Each row is a point on a tangle of strands that fork, close into loops and nearly touch. The rows are in no order.
Two points are linked if the straight distance between their rows is under 58.2. Some points are linked to none.
Senum: [ -9,   9,  -7, -21,  -6, -19, -14,  16,  13, -11,  -6, -16,   2,   4, -17,
 -20,  12,  11, -11,  14,  20,  18, -13,  -8,  -8,   3, -29,   2,  16]
Zab: [ -4,  -3,  16,   0,  22,  -4,  -7, -29,  -8,   2,   0,   3, -15,   4,  13,
  -8, -10,  25,   1,  -5,   5,   0,  18,   1,  -2,  11,  10, -20, -21]
biven: [ 23,  13, -17, -34,  10, -18,   8,  14,  13,  -2,   1, -13,  -5,   3,   9,
 -31,  13,  -4,  -3,  -1, -12,  13,  -4,   4,  -6,  -1, -14, -21,  13]
rosu: [ -5,   0, -12, -14, -31,  10,  18,  14, -18, -11,  -1,   2,   1,   5, -17,
  33,  -8, -30, -28,   0,  -3,  -2, -35,   7,  -9,  -5,  -4,  17,   8]
betut: [ -4,   7,  14,  23,   8,  -2, -18, -27,   6,   9, -10,   2,  11,  -5,   5,
 -26,   9,  21,  15,   3,  23,  -1,  20,   2, -16, -15, -16,   7, -15]
rugok: [ 35,  -8,  22, -16,  24, -31,   5,  14,   2,   3,  -6, -13, -18,   0,  13,
 -11, -14,  19,  -3,  -1, -15,  23,  27,  -5,  -4,  -4, -15, -32,   8]
misu: [-17,  -6, -17,  11,   5, -17,  -1,  14, -10,  17,  14,  16,  -1, -10, -10,
   5,   4, -11,   1, -14,  -6, -23,  20,   8,  -2,  32,  -7, -18,  -9]
Muru: [-12, -13, -13, -14,  11,  -8, -11,   9,  17,  -5,  -8,   3, -10,  -1, -36,
  -4, -17,  -3,  -7, -16,  13,  11,   4, -20,  -8,  32, -12,   2,   6]
Zar: [ 20,  17,   2, -31,  14,  -3,   2,   2,   3,   1,   3, -10,   2,  -2,  11,
  -7,   5,  -3,   4,   0, -17, -11,  -5,   9,  -9, -21,  -4, -25,  16]
tani: [ -3,   2,  -8,   0,  -7, -14,  14,  11,  -8,  -1,  23,  15,   2,   2,   7,
 -13,  17,  -7, -28, -12, -18, -10,  17,   7,  21,  27,  12, -13, -10]
dubo: [ 14,  -7,  10,  -2,  -1,   1,  -7,  -3,  13,   3,   5, -17, -11,   1,  11,
 -16,   3,  -4,   1,  23,  14,  -9,  -5,   6,  -6,  16,  10, -19,  -5]
Bepil: [ 19,  12,  18, -10,   8,   8,   8,   6,   3,   0,  14, -24, -13,   5,   9,
  -1, -17,  -2,  15,  12,  -2,   6, -10,  -6,   4,  -8,  13,  -4,  13]
bok: [ -3,  19,   8,  13, -11, -11,  -7,  15,  13,  -7,   1, -10,  26,  -4,   0,
 -24,   6,  22,   7,  28,  24,  24,  -3, -12, -14, -15,  -8,  23,  -8]
Rane: [ -1,  -6,  16,  11,  -9,  13,  20,  -2,  -2,  -8,  16,  -9, -10,  -1,  24,
  -3,  -9,  -3,  -2,  14,  -2,   4,  -7,  12,  24,   8,  22,  -2,  -8]
mefi: [ -5,  29, -13,  -1,   5, -16,  -1,  -6,   9,  14,  -4,  -3, -23,  11,  -4,
 -17,   9,  18, -14,  -3, -10,  22,   2,  -4,  12,  26, -17, -15,  16]
Pez: [  9,  16,   3,  -3, -17,   6,  -2,  19, -14,  -3,   7,  -8,  -4,   6,  -6,
  -2,   4, -16,   9,  16,  -6,  -7, -11,  -6,   0, -15,  25,  10,  -7]
Bosud: [ -8,  -6, -17,   3, -15,  12,   7,  10, -10,  -8, -18,   9,  -3,   2,   8,
  26,   5,  -6,  -8,   7,  16, -10,  -6,  30,  -3,   6,  -8,  -2,   7]
Guka: [  0,  16,  13, -15,  13,  -7, -10,  -9,  -1,  -6,  -5,  -3, -14,   7,  15,
 -15,  -3,  25,  -6,   1,  10,  -3,  12,  12,   2,   2,   0, -12,   4]
Zafe: [  0, -10, -23,  -2,  22, -29,   6, -21,  15,  16,  24,  -1,  -1,   5,  -2,
  -1,  -6,  11, -14, -15, -35,  -4,  25,   2,   6,  28,   3, -20,  -2]
mino: [ -3, -21,  -4,  14, -24,  22,  10,  13, -28,  -6,   7,   8,   3, -10,   3,
  31,   4, -12,  -4,   0,  -8, -10, -13,  14,  25, -24,   6,   7,  -3]
zava: [-10,  -3,   8,   6, -10,  13,  14,  13, -18,   1,  16,   0,  -4,  -3,   2,
  36,  -9, -11,   3,   4,  -6,   0, -13,  13,  15,  -4,  -1,   9,  14]
madum: [ -1,  15,  -2, -25,  -3,   6,   3,   0,   1, -11,  -8, -19,  20,  -2, -23,
   4,  -6,  -5,  -7,  22,   4,   8, -42,   0,  -9, -20, -23,  10,  26]
Kap: [ 13,   1,   5,  10,  22, -10, -14,  12,   4,  13,  -3,  -3,   6,   1,   2,
  -1,  -2,  23,  12,   5,  -5,  -7,  39,  -8, -12,  -5,  -5,  -5, -16]
tekuv: [  8,  13, -15, -23,   2,  -7,  -1,   0,   3,  -1,  -2,  13,   3,  -1,   5,
   2,  17, -12,   1,  -2, -17, -16,  -5,  13, -13,  -2,   6, -10,  -2]
keso: [ -3,   2, -17,   2,   9,  -3, -21, -14,  18,  20,  -3,   6,   6,  -8,  -7,
  -7,   6,   4,  14,   2,   1,  12,  -9, -17, -10,   9, -16,   8,  -8]
Mebu: [-10, -10, -13,  -3, -31,  -7,   8,  15,  -1,   8,   7,  14, -14,  13,  -3,
   9,  15, -15,  -9,  -3,  -7,  24, -12, -14,  11,  24,   2,  17,   4]
Dufug: [  0,  14,  14,  10,   2,  23,  17,   0,  -6,  -4,  18, -17,  -6,  -3,   8,
  -3, -21,  -6,  11,  12, -14,   7, -17, -11,  22,  -6,  27,   6,  -1]
vutog: [ -6,  10,  -8, -10,   7, -18, -19,  15,   1,   3,  -9, -15,  -4,  -5, -11,
 -28,  -4,  22,  -2,   1,  12,  15,  13,  -9,  -1,  10, -23, -14,  11]
nubob: [-12, -23,   9,   2,  12, -10,   9, -23,  -7,   0,  16,  13,  -2,   3,  15,
  -2,   0,   9, -11, -15,  -7, -11,  17,   0,  10,  17,  18, -15, -17]
fegur: [ -8,  10,   6,  10,   8,  12,  -1,   7,   6,  -2, -23,  11,  20,   3,  13,
   9,   4,  20,   6,  17,  15,  14,   0,  -6,   2,  -5,  -9,  16,   2]
mafe: [-17, -11,   3,   5,   5,  -5,   6,  10, -15,  -1,  22,  28,  10,  -2,   9,
  14,   5,  -2,  13, -16,  -2,  -8,   9,  -1,   9,   6,  10,  11, -13]
kem: [ 15, -13,  -1,  -2,  -5,  24,   2, -18,  13,   0, -17,   9,   8, -13,  22,
  15,  16,  -3,   1,   5,  -2,   6, -23,  15,   3, -20, -11,  -9,   6]
Nolov: [-15,   2,  -8,  13,  21,   1,  18,  -1,   9,  13,   0,  12,   5,   4,  24,
  17,   2,  21,   7,   5, -13,  -5,  20,  12,  -3,  19,  -3,   0,  -7]
Dovis: [ -4,  -3,   0,  -3, -24,  -2, -24,  -3,  11,   5, -18,   2,  -9,   8, -15,
  -8,  14,  -2,  -6,  -2,  15,  10, -11, -20,  -3,   6,   4,  16,   3]
Resiz: [  3,  14, -11, -20, -23,   4,  15,  10, -21,   2,   4, -19,  -5,  10, -16,
  20,  -4, -35,  -7,  12, -19,  -4, -30,   2, -16,  -2,  -7,   0,  24]
semuz: [-15, -40, -19,   7, -11,   9,  10,  12,   1, -12,   6,  26,   6, -12,   9,
  19,   7, -11,   6, -11,   6,  10, -14,   5,  13,   4,  -4,  11, -12]
Sem: [ -4, -13,   4,   2,  -9, -15,  18,  -7, -12,  -5,  33,  26,  10,   5,  16,
  -9,  10,  -5, -26, -31, -12,  -6,  12,  26,  27,  18,   3, -13,   5]
deveb: [  4,  -7,  14,   5, -11,  14, -15, -12,  14, -11, -16,  -9,   9,   0,  -4,
  12,   5,   6,   2,  13,  36,  -1, -10,   9,  -4, -17,  -1,  24,   5]
bak: [ -1,  14,   3,  12, -13, -15, -18, -12,  11,  13,  -7, -12,   6,  -5,   0,
 -26,  27,  17, -10,  19,   2, -14,   6,  12, -11,  -3,  -1,  -8,  -7]
pilor: [  5,  18,   3,  13,   1, -26, -29,  -8,  10,  12,  -1, -19, -15,  -8,  -6,
 -39,  -2,  33,   3,  -5,   3,   9,  16,   4, -10, -16,   4,   2, -14]
nuba: [  1,  11,  -1, -24,   4,  10,   6,   0,  -2,  -4,   5, -15,  -8,   9, -11,
  24, -20, -15,   8, -12,   0,   2, -22,   5,  -8,  -7, -16,   2,  43]
tok: [  3,  10,  -9, -15,  -6, -22,   3,  29,   1,  10,  19,  11, -17,  18,   6,
   6,  15,  -5,   4,  -4, -16,   3,  10,  -4,   1,   9,  10,   4,  -1]
zera: [ -1,   2,   7,  -5,  25,  11,   4,  14, -11,   0,  -2,  -7,  -1,   0,  12,
  22, -23,   9,  11,   4,  19,  -5,   5,   5,  -7,  12, -10, -12,  14]
Bapu: [ -5,  16, -22, -27,   6,   3,   6,  15,  -1, -14, -18,   4,  18,  -2, -17,
  23,  -9, -19,   4,   5,   3,   0, -21,   5, -28,  -4, -10,  11,  13]
koz: [ 35,  -8,  11, -12,  10, -19,   3,  35,   1,   1,   5, -19, -20,   1,   5,
  -4,  -9,  -1,   9,   6, -16,   7,  13,  -4,  -2, -13,   0, -20,   7]
gano: [  5,   7,   9, -10,  -9,  20,  -1,  -2,  -4,  -3, -15,  -6,  20,   4, -32,
  19, -10, -14,   0,   5,  -4,  -4, -24, -30,  -7, -27,   8,  26,  18]
Beg: [  3,   2,  19,  14,  -7,   1, -16,  -9,  -9,  -2,   3,   5,  -5,   3,   0,
 -12,  -4,   3,  19, -21,   7, -13,  21,  -8,  -8, -16,  36,   8, -17]
Nupa: [-20,  -7,  -2,  27,  -8,  -2,  -5,  -5,  -6,  22,  -5,  10, -15,   1,   4,
  12,  13,  13,  -3,  -3,   1,  -1,  14,  -5,  12,  14,  -1,  10,  -1]
Dad: [-20, -23, -23,  35, -14,   4,   3, -13,   0,  20,  -8,  13, -10,  -6,   1,
  18,  30,  11,  -8,  -4, -16,   1,   2,   6,  16,  -1, -11,   9, -22]
mog: [ 16,   9,   6, -17, -14, -12, -24,  12,  12,  10,  -4,  -5,  -7,   7,  -2,
 -16,  19,  -5,   8,  -1,   2,   3, -10, -14, -13,  -4,   1,  -5,   8]
lobik: [  4, -23,  10,  17,  -9,  17, -12, -19,   8,   3, -14,  11,   9,   0,  -4,
  16,   2,  -6,  12,  -3,  31,   0,   8,  -6,  -3, -10,  -6,  24, -10]
fere: [ -2,  11, -20,  -7,  -8,   2,  -8,   4,  -4,   0, -26,  20,  17,  -4,   2,
   2,  30, -11,  -1,  13,  -2,  -6,  -2,   1, -18,   3,  -9,   1, -14]
Nipi: [  6,   9,   1, -27,  -3,  -5,   1,  18,   7, -21,   2, -23,  13,   6,  -7,
 -17,   9,  -6,  -8,  29,  19,   5, -31,  -1, -17, -13, -27,   1,  25]
ridur: [ -9, -19, -12, -10,   7,  -3, -13,   3,  14,  -3,   4,   9,   9,   0, -23,
  13,  -7, -10,  11,  -5,  24,  -1,   0,  -7, -14,  19,  -7,  19,  -5]
bor: [ -2,   2,  10,  -4,  21,   8, -16,  -6,  -6, -20, -20,  -4,   3, -12,  -2,
 -26, -18,  22,  12,   4,  31,   7,  11,  -6,  -7,  -2,   3,   0, -19]
Giva: [-13,   4, -21,  -7,  -3, -10,  15,   9,   6,   6,   2,  13,  -8,   8,   9,
   5,  -3, -11,   7,  -8,   1,  11,   6,  15,  -1,  33,  -8, -11,   7]
zod: [  8,  21,   8,   0,  12,  -7,   4,  26,   8,  -7,   5, -21,  17,  -1,   6,
 -17,  -6,  15,  17,  26,   6,  19, -10, -13,  -9, -35,  -5,   6,   1]
gar: [  3,  -1,  17,   0,  16,  11,  12, -25, -14,  -8,   1,  -6,   0,  -6,  19,
   6,  -8,   6, -13,   2,  -5, -23,   6,  19,   9,  -5,  17, -25,  -3]
sef: [  1, -10,  11,  47, -22,  11,  -7, -20,  -6,   9, -27,   7,   1,   1,  -3,
 -13,   9,  -1,  14,  -4,  12,  -3,  27, -14,  -9,  -8,   4,  24, -25]
boteb: [-19, -19,  -4,   9,  14,  -8,  -6, -29, -10,   9,  20,  15, -18, -15,  -2,
 -11,  -5,  -3,  -4, -16,  -1,  -7,   4,   0,  14,  25,  -4, -16, -21]
mizez: [-17,  -9, -26,  12, -26,  -7,   7,   0,  -6,   9,   1,  28,  -6,  -6,   2,
   8,  24,  -4, -17, -19, -24,  12,   2,   7,  17,  15,  -2,   1, -17]
zutam: [ 10,   7,  16,  -2,  -6, -19, -23,  -6,   7,  10,   7, -11, -17,   0,   1,
 -21,   3,  12,   9, -19,  -4,  -3,  21,   0,  -5,  -5,  25,  -5, -12]
buna: [-17,  20, -10,  -3,  10,  -9,  -6,  -2,  -1,   4, -12,  -3,  -5,  -4,   4,
 -17,  10,  26, -10,  10,   7,   4,   7,  12,   0,  20, -20, -18,   9]
Nakat: [-13,  -7,  -2,   7,   9,   8, -14, -26,   6,   0, -26,  15,  -2, -16,   5,
 -22,   6,  14,  -3,  -1,  14,  17,  -5,  -5,  10,   7,  -6,  -7,  -6]
Vabam: [ 29,  -7,  26, -16,  15, -30,   6,  -5,  -4,  -5,  12, -12, -12,  14,   6,
 -11, -17,  19,  -6, -12, -23,  10,  27, -10,   4,  -3,  15, -33,  -8]
dorib: [  3, -11, -13,  -4, -21,  14, -11,   0,  -4, -10, -37,  20,  21,  -6,  -2,
  17,  23,  -5, -15,   0,  13,   3,  -6,   3, -15, -12, -14,   1,  -2]
nulot: [  2, -26, -15,  -2,  -8,  23,   8,   2,  12, -11,  -9,  24,  16,  -6,  -2,
  19,   3, -20,   5,  -1,   9,  15, -26, -10,   2,  -6,   6,  13,  -1]
tak: [ -9, -31,  -2,  11,  -5,   4,   9,   2,  -8,  -4,  28,  29,   3, -14,  17,
   0,  -3, -11,   0, -23,   9,  15, -15,   4,  24,  21,  -7,  -5,  -1]
nalam: [ -9,  -5, -13, -14, -15,  -5,  11,  19, -14, -21,  17,  28,   8,  -6,  -2,
   3,  -3, -33,   1, -24,   2,   8, -17,   8,   1,  10,  -2,   4,   3]
lafu: [-20, -13,  -9,  18,  -5,   1,  -5,   5, -10,  10,  -1,  28,   3,   0,  -8,
  23,  14,  -8,   8, -15,  11,  -2,  12,  -7,   0,   8,  -5,  22,  -8]
geki: [  8,   9,  15,  -9,   0,   4,  -1,  19,   6, -11,  -1, -40, -10,  13, -20,
  -8, -26,   2,   4,  16,  11,   0, -12,  -9,  -1, -14,   9,  15,  17]
laz: [  6,  -9,   0,  22,  -6,  12,   0, -18,  10,  -2, -18,  14,  11,  -6,  15,
  -4,  24,   6,   8,   5,  -4,   1,   8,   4,   2, -20,   1,  14, -24]
Gadan: [  9,  13, -24, -23,   7, -21,  -2,  34,   2,   3,  -8,   9, -11,   2,  -6,
  -1,   5,   6,   7,  -2, -17,   8,  23,   3, -11,   5, -10,   0,  -1]
ser: [ 28,  -2,  15,  -7,  13, -10,   5,  12,  10,  -2,  19, -25,  -3,  -1,   9,
  -9, -11,   1,   8,  10, -21, -11,  10,   3,  -2, -11,  22, -14,  -6]
figi: [ -7,  17,   3,   0,  19,  28,  10,   9, -12,   7,  -5, -16,  11,  -3,  -2,
  26, -23,   3,   9,  14,  -8,  -2,  -9,  -5,   1,  -4,  -8,  -1,  25]
Zaga: [ -1,   8,   5,  -1,   1,  14,   4,   4,  -8,  -2,  -5,   8,   8,  -7,  10,
  10,   7,  -6,  -3,   0,  -9, -31,   3,  14,   5,  -7,  17, -15,   0]
rumir: [  0,  15,  -3, -14, -12,   6,   5,   5,  -2, -10,  -5,  -3,  -6,  17,  11,
  13,  10,   7,   0,  17,  -3,  17, -19,   9,  -2, -17,  -1,  15,  12]
Zak: [  1,   8,  -9, -12, -20, -17,  19,  29, -10,  -1,  29,  12, -10,  27,   4,
   7,  11, -28,  -3,  -9,  -5,  16,  -6,  -5,   8,  15,  -1,   7,  12]
Zeku: [ 19,   3,   6, -25,  -7,  -9,  -7,   9,   1,  -2,   9, -12, -29,  23,  -1,
 -15,   1,  -9,   3, -12,   4,   8,   2, -19,   1,   0,   1,  -2,  20]
Bev: [  0,  16,   2,  32,   2, -23, -26, -29,  17,  20,   2, -20,  -1,   0, -10,
 -24,   4,  31,  -9,   9, -15, -10,  13,  -4,  -5,  -2,   0,  -4, -11]
kuze: [-26, -23, -11,  47,   0,   0,   3, -21,   2,  17,   8,   2, -16, -13,  -4,
  -5,   6,   4, -13,  -3, -21,  -8,  -2,  -4,  28,   7,  -5,  -2, -28]
ganum: [ -4,  -8,  -3,  11, -24,  -4,   4,  -2,   5,   1,   3,  16,  -1,   3,  10,
  -4,  31,  -2, -19,  -1, -18,  -8,   6,   2,  10,  19,  19,  -7, -12]
Zof: [  3, -11,  -6,  -2, -23,  22,   8,  14, -14, -10, -21,  -3,  18,  -1, -24,
  39,  -7, -17, -26,  22,   1,  -3, -30,   3,  -7, -12,  -6,  18,  -4]
dibub: [ -3,  -1,   9,   7,  10,  35,  10,  -3,  -1,  -8, -21,   7,  13,  -7,  11,
  24, -14,   6,   4,   8,   7,  11, -12,  -7,   9, -11,  -6,   8,  12]
soz: [ 17,  -6,  -6,  -8,  17, -25,  -7,  -4,  22,  24,  12, -13,  -9,   1,  -2,
 -12,   0,   7,  -8,  -4, -27,  -4,  15,  -9,  -2,  21,   3, -28,  -8]
Vafe: [  9,  12,   0,  -9,  15,   5,  -2,  12,  10,  -4,  -1,  -4,  24,  -4,   0,
   0,  -2,   4,  17,  22,  11,   3,  -5,   0, -13, -17, -15,   9,   4]
zama: [  3,  15,  17,   5,  -2,  22,  -6, -14,  -5,  -7, -10, -18,  21,  -8, -32,
  -4, -31,  -3,  10,   8,   2,   3, -13, -17,   1, -28,  11,  25,  11]
zufe: [  9,  -3,  10, -23,   2,  -9,  10, -10, -10,  -4,  40,   5, -10,   3,  14,
  -5,   1, -16, -14, -26,  -7, -12,   9,  20,  19,  10,  16, -17,   6]
vubi: [ -6, -15,   1,  -3, -20,  10,  13,  14,   0,  -9,   5,   3, -12,  11,   6,
  17,  -5, -10,  -2,   3,  15,  12, -14,   0,  15,  18,   3,  15,  14]
tubi: [ -3, -24,  20,  14,   0,  15,  -7,  -6,  -6,   0,   9,   4,  -1,  -6,   6,
  18,  -9, -11,  10,  -6,  26, -14,   2,   1,   7, -10,   9,   9,  -3]
Detu: [-15,   5,  -7,  30,  14,  -1, -20, -18,  -1,  12, -20,   3,  -3,  -5, -10,
  -9,   9,  19,   1,   4,  11, -15,  25,   4,  -4,   1, -19,  14, -22]
rak: [ -8,  -8,  15,  34,  -7,   5,  -8, -15, -13,   6,  -3,  14,   2,  -7,   0,
 -21,   7,  -4,   9, -19,   2, -14,  26, -20,  -4,   3,  18,   4, -31]
Mak: [ -9,  -7,   3,  24,  10,   7,  -4, -35,  10,   4, -32,  14,  12, -16,  18,
 -28,  16,  12,   1,   4,  -5,   6,   6,  -6,   3,  -7,   4,  -4, -26]
bevi: [ -2, -19,   3,  17, -18,  35,   5,  12, -14, -10, -12,  -6,  13,  -9, -15,
  27,  -4, -19,  -7,  12,  12,  -6, -12,  -5,  13, -12,   8,  13,   4]
vabe: [  1,  -1, -29,  -6,  18, -20,   0,  22,   6,  13,   3,   8,  -6, -12, -10,
  -2,  -4,  -8,  12, -12, -19, -11,  27,   2,  -9,  19,  -7, -16, -11]
Vos: [ 12,   0,   2, -30,  -2,  -2,   2,  22,  -2, -24,  12, -25, -25,  22, -23,
  -3, -15, -15,  -2,  -3,  12,   2, -12,  -5,   0,  -7,  -1,   9,  23]
gol: [ -1, -29,  24,  29, -16,  18,   6,  -3, -22,  -2,  10,  10,   8,  -8,  16,
  16,   7,  -9,   3, -13,   3, -17,   2,  -1,  23, -27,  10,   2, -11]
siguz: [ 33,   8,  -9, -25,  19, -12,  20,  34,   1,  -9,  -3, -20, -20,  14,   7,
 -11,  -2, -15,   2,   2, -17,  13,   6,   1,   0, -16, -15, -17,  20]
kode: [ -9,   7,  -2,   5,   9,   9,   2,   1,   6,   0,  -4,  11,   1,   2,  13,
  -2,   5,  13,  11,  13,  -3,   0,   9,   4,  -1,   0,  11,  15, -18]
dusi: [-21, -36,   7,  44,   2,  -6,  24, -22,   5,  19,  -2,   4,   5,  -4,  10,
  -4,  15,  10, -16,  -3, -16, -14,  20,  -7,  15,   3,   6,   6, -30]
gufon: [-14,  -8,   0,  -6,   2,  -5,  14,  25, -24,  -9,  36,  28,   9,  -9,  17,
  -2,  -9, -12,   1, -19,  -7,  -4,  -6,   9,  22,  15,  -1,   3,  -5]
Vevis: [  0,   8,  18,  16,  14,  34,   1, -25,  -9,  -4, -13,  -9,  12, -11,  -4,
   7, -32,   8,  17,   9,   7,  10, -10, -15,   6, -23,   6,  13,   4]
gonez: [ 15,  -9,   2, -17,  25,  -4,  -6,   0,  20,   7,  11,  -6,  -5,  -6,  10,
   2, -11,   7,  24,   0,   3,   7,   6,  -9,  -9,   7,  -4, -11,  -3]
ropo: [-22,  -6, -11,  25,   9, -23,   4, -26,   3,  21,  23,   7,   0,   6,   0,
   9,   4,   4, -23, -21, -31, -11,  10,  -2,  18,  24,  -2, -15,   6]
nev: [-10, -14, -10,  -6,   5,   7,  -5,  -2,   7,  -7, -17,   8,  -4,  -9,  -7,
 -13, -10,  -1,  -9,   1,  21,  18,  -2, -18,  11,  32,  -3,  -7,   1]
boze: [ 12,  11,  21,  18,   9,  -8,  -9, -24,   3,  -1,  -2, -11,  22,  -9,  11,
 -37,  -6,  20,  11,  -4,  15,  -7,  16,   6, -27, -18,   9, -15, -19]
Nodum: [ 16,  10,   7,  -2,   3,  12, -14,  -8, -11,   7,   4, -26,   0,  -5, -18,
  16, -10,  -9,  13,  14,   2, -26,  -6,  10,  -7, -26,   4,  13,   4]
tet: [ -9,  -1,   6,  35,  16,  -9,  -7, -32,   5,  20,  -6,  -4,   7,   1,  -4,
 -17,   5,  22,  -6,  -2, -21, -20,  23, -13,  -4,   5,  12,  -5, -25]
von: [-15,  -6,  -5, -24,  -9,  -9,  -5,   4,  23, -15, -18,  15,  10,  11, -35,
   9,   2,   2, -13,   2,  23,   2, -10,   0, -21,  14, -13,  25,   3]
rikad: [  7,   9,  -3, -23,   6,   0,   4,  -8,  -7,  -9,   9,   1, -23,   7,  13,
 -11,   1,   1, -17, -14,   7,  -9,  13,  19,  16,  10,   7, -18,  11]
dovud: [ -9,   7,  -6,  20,   9, -16, -16, -28,   4,  21,   0,   5,  -6,   3,  -8,
   4,   5,  10, -17, -16, -30, -19,  14, -15,   5,  10,   5, -14,  -4]
Rona: [-10,  20,  -6, -20,  -3,   3,  21,  10, -17,  -2,   5,  -4,  -5,  14,  -5,
  16, -22, -29,   5, -23, -11,   3,  -5,  12,   3,  -2,  -4, -13,  33]
Niz: [  6,   0,   0, -20,   3,  16,   2,   5,  -2,  -3,   7,  -3,   7,  -2, -22,
  24, -16, -24,  12,  -8,  -5,  -5, -21, -17,  -5, -10,   5,   9,  24]
zap: [ 11,   8,  26,  18, -12,  17,  -9, -11,   3, -15, -10, -23,   3,  -3,  -3,
 -11, -19,   5,   6,   6,  31,   2, -14,   8, -16, -16,  10,  10,   3]
savot: [  8,  18,  26,   9, -11,  13,  -8, -13,  10, -18,  -6, -27,  27,  -7, -29,
 -17, -30,   4,   5,   0,  28,   4, -16,  -3, -22, -34,   3,  18,  13]
muze: [  9,  -2,  -6,  -7,   4, -11,   1,  -8,  22,  17,   6,  -8,  -3,   3,  16,
 -10,  14,   5,  -4,   9,  -8,  -6,   4,  11,  -8,  29,  -5, -26,   7]
gaso: [ 10,  19,  12,  11,   3,   9,  -8, -16,   0,  -8,   0, -14,   6, -12,  10,
 -21, -12,   7,  15,  10,  11, -10,  -4,  11, -13, -26,  15,   3,  -9]
zomen: [ 15,   7,  -8, -22, -26,   6,  15,   6,  -8,  -6,   9,  -8, -19,  20,   1,
  11,  11, -30, -11,   6,   6,  -3, -26,  16,   2,   1,  -4,  -3,  20]
sute: [ -1,  13,  -6, -14,  24,  -4,  23,  -5,   5,  -2,  -1,   4,  -1,  10,  26,
   5, -14,  11,  -4,  -3, -20,   2,  15,  15,  -5,  14,   0, -21,   9]
tekit: [  9,  11,  -5, -22,  -4, -11,  -5,  22, -10, -10,  20,   3, -10,  12,  -5,
   9,   2,  -8,   9,  -4,  -9,   0,  -2,  -1,   1, -15,  12,  21,  -9]
nofas: [-13,   8, -11, -13,  -1,  21,  15,  -2,  -1, -19, -27,   2,  25,  -7, -24,
  23, -11,  -8, -11,   8,  -3,   9, -34,   8,  -9, -16, -16,  16,  26]

A piece is all that can be reached along the links. How many separate loops has the piece of each point below (a circle has one, a figure eight two, a Y none), and how many tips (points with one link)?
geki: loops 0, tips 5
deveb: loops 0, tips 9
Guka: loops 0, tips 6
pilor: loops 0, tips 3

Name the points in between on the shortest way along the links from the first point to the second, in order.
nev; gano: Nakat, Mak, laz, kode, fegur, dibub, Vevis, zama
boteb; nulot: nubob, Zab, Guka, rikad, zufe, Sem, tani, ganum, mizez, Dad, Nupa, lafu, mafe, gufon, tak, semuz
tekit; Vafe: tok, Zak, Mebu, vubi, zava, mino, gol, tubi, lobik, deveb, zap, savot, zama, Vevis, dibub, fegur
muze; rak: soz, Zafe, ropo, dovud, tet, Bev, pilor, zutam, Beg
Zar; mog: biven, siguz, koz, ser, Bepil, geki, Vos, Zeku
